Each scene shows the same named points in several views. A view is turned or mirrored, and shifted as a whole, has a little noise and may leave points out.

Scene 1
View 1
vaf: [-33   4 -60   5 -20 -47  18  47  21 -44]
Zuti: [-13  -6  12  -4 -14 -17  35 -15   3   1]
pas: [  7  -3  16  -1   2  14   7 -45   3   9]
kat: [ -7 -23  -7   2 -14 -11  21  -2   1  -2]
Telid: [-22  14 -26  -1 -12 -29  16   9  18 -29]
pasik: [  2  -3   0  -8  -3   6   2 -35   9   1]
vufa: [ -9 -23 -44  -1 -10 -11  -7  12  12 -20]
dusi: [ -7 -10 -24   8  -8 -11  11   3   7 -13]
Furo: [ -5 -12 -38  -4  -5  -4 -13  -7  16 -18]
Muriv: [  3 -25 -27  16  -5   1   4   3   4  -8]
bebi: [-17  -8  -1  10 -17 -26  44  13   2 -10]
bipa: [ -7 -22 -13  -4 -11  -8  15  -5   3  -4]
View 2
kat: [  0  11  -5  11   6   4 -14   0 -31 -19]
vaf: [ 33  28  -9 -14 -25 -23  12 -11   2  59]
Furo: [-15   9   5   4  -7 -14 -41  -6  -8   9]
pas: [-20  -1  -1  20  12   7 -34   4 -35 -44]
Muriv: [-16  20   4  12  13   0 -25   2 -22  11]
dusi: [ -2  16  -4   8   0  -4 -16  -2 -21   6]
vufa: [ -8  15   3  -7   1 -12 -27  -7  -7  26]
bebi: [ 21  18 -15   2   4   3  12   1 -33  -7]
Telid: [ 23  15 -11   4 -27 -15  -7 -10 -12  12]
pasik: [-13  -3  -2  16  -4  -2 -40  -3 -25 -38]
bipa: [ -5   7  -2  -1  11   1 -18  -1 -24  -8]
Zuti: [ 13   1 -14   4   2   4  -5  -2 -35 -36]
View 3
kat: [  6  19  -8 -18 -11  20 -21  -7 -34   0]
pas: [  4  15 -25   8 -10   3 -27   0 -17  31]
dusi: [ 13   3   1 -23 -18  16 -22   2 -41 -20]
bebi: [  4  21   4 -29  -4  42 -17  -5 -38 -21]
Muriv: [ 20   7  11 -16 -24  24 -29   1 -33 -18]
Telid: [  1  -3  -2 -34   9  15  -8  17 -46 -38]
Zuti: [ -4  26 -21 -26   2  25 -12  -9 -39   6]
pasik: [  5   6 -23  -3 -13  -2 -24   3 -27  18]
Furo: [ 19 -13  -5 -14 -25 -11 -23  11 -43 -19]
vufa: [ 22 -11   5 -29 -30   1 -21   4 -53 -32]
View 4
bebi: [-13  19   7  52 -15   4   4  20  -9   1]
Telid: [-10  24   1  23 -32 -32  -1  24 -15  -1]
vaf: [-14  52  10  43 -67 -55  26  45 -16   8]
vufa: [  1  45 -28  18 -42 -17  19   2  -8  -4]
Furo: [  7  31 -32   2 -32 -15   5  -5  -9  -6]
kat: [ -1  14 -11  33  -8  12  -1   2  -7  -3]
Zuti: [ 8  6  3 39 -2 15 -6 12 -9  8]
Muriv: [-10  35 -34  24 -24   5  10  -8  -5 -13]
bipa: [  6  25 -17  28 -19   9   7   3  -7   1]
pas: [ 13  -3 -26   5  15  20 -20 -16  -8  -4]
View 5
Furo: [-21 -38   3   4  12   0   2  -3 -34 -18]
vufa: [-17 -36  -3   2   3  -1   7  -7 -45   3]
Zuti: [ -2 -16 -36  18  -2  25  -2 -16  11 -24]
vaf: [  9 -65  -7  13   4  16  29   0 -36  56]
dusi: [-11 -31 -17  17   0  11  -3  -2 -25  -8]
bipa: [-17 -21 -15   6   7   9  -1 -12 -16 -29]
bebi: [  3 -24 -40  23  -9  26   0 -11  -2   6]
pasik: [-19 -20 -11  13  13  14 -11  -6  -3 -51]
Muriv: [-21 -22 -15  15  -5   4 -14   0 -38 -12]
pas: [-19 -12 -15  16  11  15 -22  -5   5 -66]

Which points are out of place in each view (at most two, in the order of its rows)? Write - if all are in place.
view 1 => kat
view 2 => pas
view 3 => bebi, Muriv
view 4 => vaf
view 5 => bipa
